Each row is a point on a tangle of strands that fork, close into loops and nearly touch. The rows are in no order.
(in the rows, 128 means zero)
Points whose rows are less than 34.2 apart are linked; no others are. Some points are linked to none.
Z20: [119 113  96 147 140 117  82 107]
Z239: [114 104  90 140 137 118  71  91]
Z432: [158 111 112  78 197 157 141 102]
Z998: [127 128 109 207  72 121 100 142]
Z149: [152 114 151  56  94  92 143 113]
Z607: [145 130 148  70 135 136 160 110]
Z569: [118 141 144  88 129 135 152 121]
Z759: [170 124 125 179 168 122 136 159]
Z721: [135 116  99 167 137 116  90 118]
Z668: [131 128 121 106 177 141 138 123]
Z659: [165 110 145  51 109 106 145 101]
Z247: [157 109 121  56 151 150 142  77]
Z699: [133 131 154  67 102 115 149 112]
Z850: [171 107 139  46 125 121 149  92]
Z973: [170 124 112 205 104 160 142 156]
Z170: [103 127 121 122 156 128 117 126]
Z655: [101 141 141 115 148 134 138 143]
Z343: [150 134 120 211  95 134 139 165]
Z460: [143 125 149  67 115 126 155 111]
Z470: [140 112 117  65 150 150 129  79]
Z40: [139 132 120 208  82 128 119 152]
Z46: [107 127 120 140 147 123 110 136]
Z717: [182 132 132 205 140 133 154 180]
Z624: [103 105  88 143 128 113  58  88]
Z897: [ 76 151 158 108 107 123 142 140]
Z549: [143 126 121 122 189 140 140 138]
Z913: [ 74 152 147 159 123 108 120 169]
Z639: [ 76 140 147  89  89 126 121 106]
Z567: [112 134 126 148 156 120 123 152]
Z226: [103 143 146 101 141 137 146 133]
Z792: [ 73 164 164 130 116 121 151 171]
Z388: [156 122 100 201  82 177 124 144]
Z798: [129 133 146  80 145 142 157 122]
Z88: [127 120 118  76 153 147 127  90]
Z868: [182 131 126 210 125 141 155 176]
Z382: [163 121 105 203  89 161 128 142]
Z477: [156 116 120  70 175 156 156 100]
Z893: [145 117 111 184 126 116 111 139]
Z867: [160 120 113 196 123 128 125 143]
Z695: [116 126 126 104 154 140 130 118]
Z960: [ 67 146 133 118 113 123 110 129]
Z204: [168 106 100  99 211 152 134 102]
Z357: [ 78 143 134 132 130 117 112 140]
Z399: [168 122 118 187 148 122 129 153]
Z770: [119 124 107 194  72 117  86 124]
Z35: [119 118  98 184  93 114  77 117]
Z972: [111 115  97 172 105 108  70 108]
Z368: [151 124 131  74 159 155 153 105]
Z968: [104 141 151  85 106 131 142 117]
Z930: [ 68 162 163 119 109 120 146 154]
Z228: [ 93 153 172  83  75 107 143 133]
Z815: [175 105 126  48 135 138 147  80]
Z106: [ 69 142 135  99 107 130 110 108]
Z537: [137 121 111 173 138 115 102 134]
Z904: [176 127 119 213 111 152 151 169]
Z13: [179 127 127 186 174 124 152 168]
Z810: [146 115  96 192  92 131  99 122]
Z31: [124 126 163  65  71  85 137 120]
Z997: [ 65 163 159 149 123 115 137 176]
Z718: [101 142 138 131 154 127 133 150]
Z862: [ 83 156 164  98  88 118 140 132]
Z140: [ 83 144 150  78  77 117 124 105]
Z114: [156 116 113 115 201 145 136 127]
Z860: [184 131 132 199 164 123 156 183]
Z378: [116 125 117  96 153 141 121 104]
Z276: [102 115  92 158 112 108  65 101]
Z656: [116 136 157  76  93 117 146 113]
Z486: [ 79 147 141 149 128 114 115 156]
Z236: [162 109 106 109 206 146 128 116]
Z9: [139 121 161  61  81  88 141 121]

A fork is a point with three links, a tip a point with one. Leave the first point through the second and follow the links. Name the first fork or tip that comes.
Z695; Z170 -> Z569
Z815; Z850 -> Z31
Z236; Z204 -> Z368
Z960; Z106 -> Z140
Z114; Z549 -> Z695
Z276; Z972 -> Z343
Z860; Z717 -> Z388
Z997; Z792 -> Z228

A tip is a point with one link. Name the tips that can be reached along the links from each point below, in the order of the rows.
Z170 -> Z368, Z31
Z998 -> Z343, Z388
Z357 -> Z228, Z140

Name the points in between on the shortest way along the links from the first point to the second, in order.
Z862; Z997 -> Z897, Z930, Z792
Z13; Z867 -> Z759, Z399
Z470; Z31 -> Z247, Z815, Z850, Z659, Z149, Z9
Z357; Z140 -> Z960, Z106, Z639
Z170; Z968 -> Z46, Z567, Z718, Z655, Z226, Z569
Z537; Z972 -> Z721, Z20, Z239, Z624, Z276
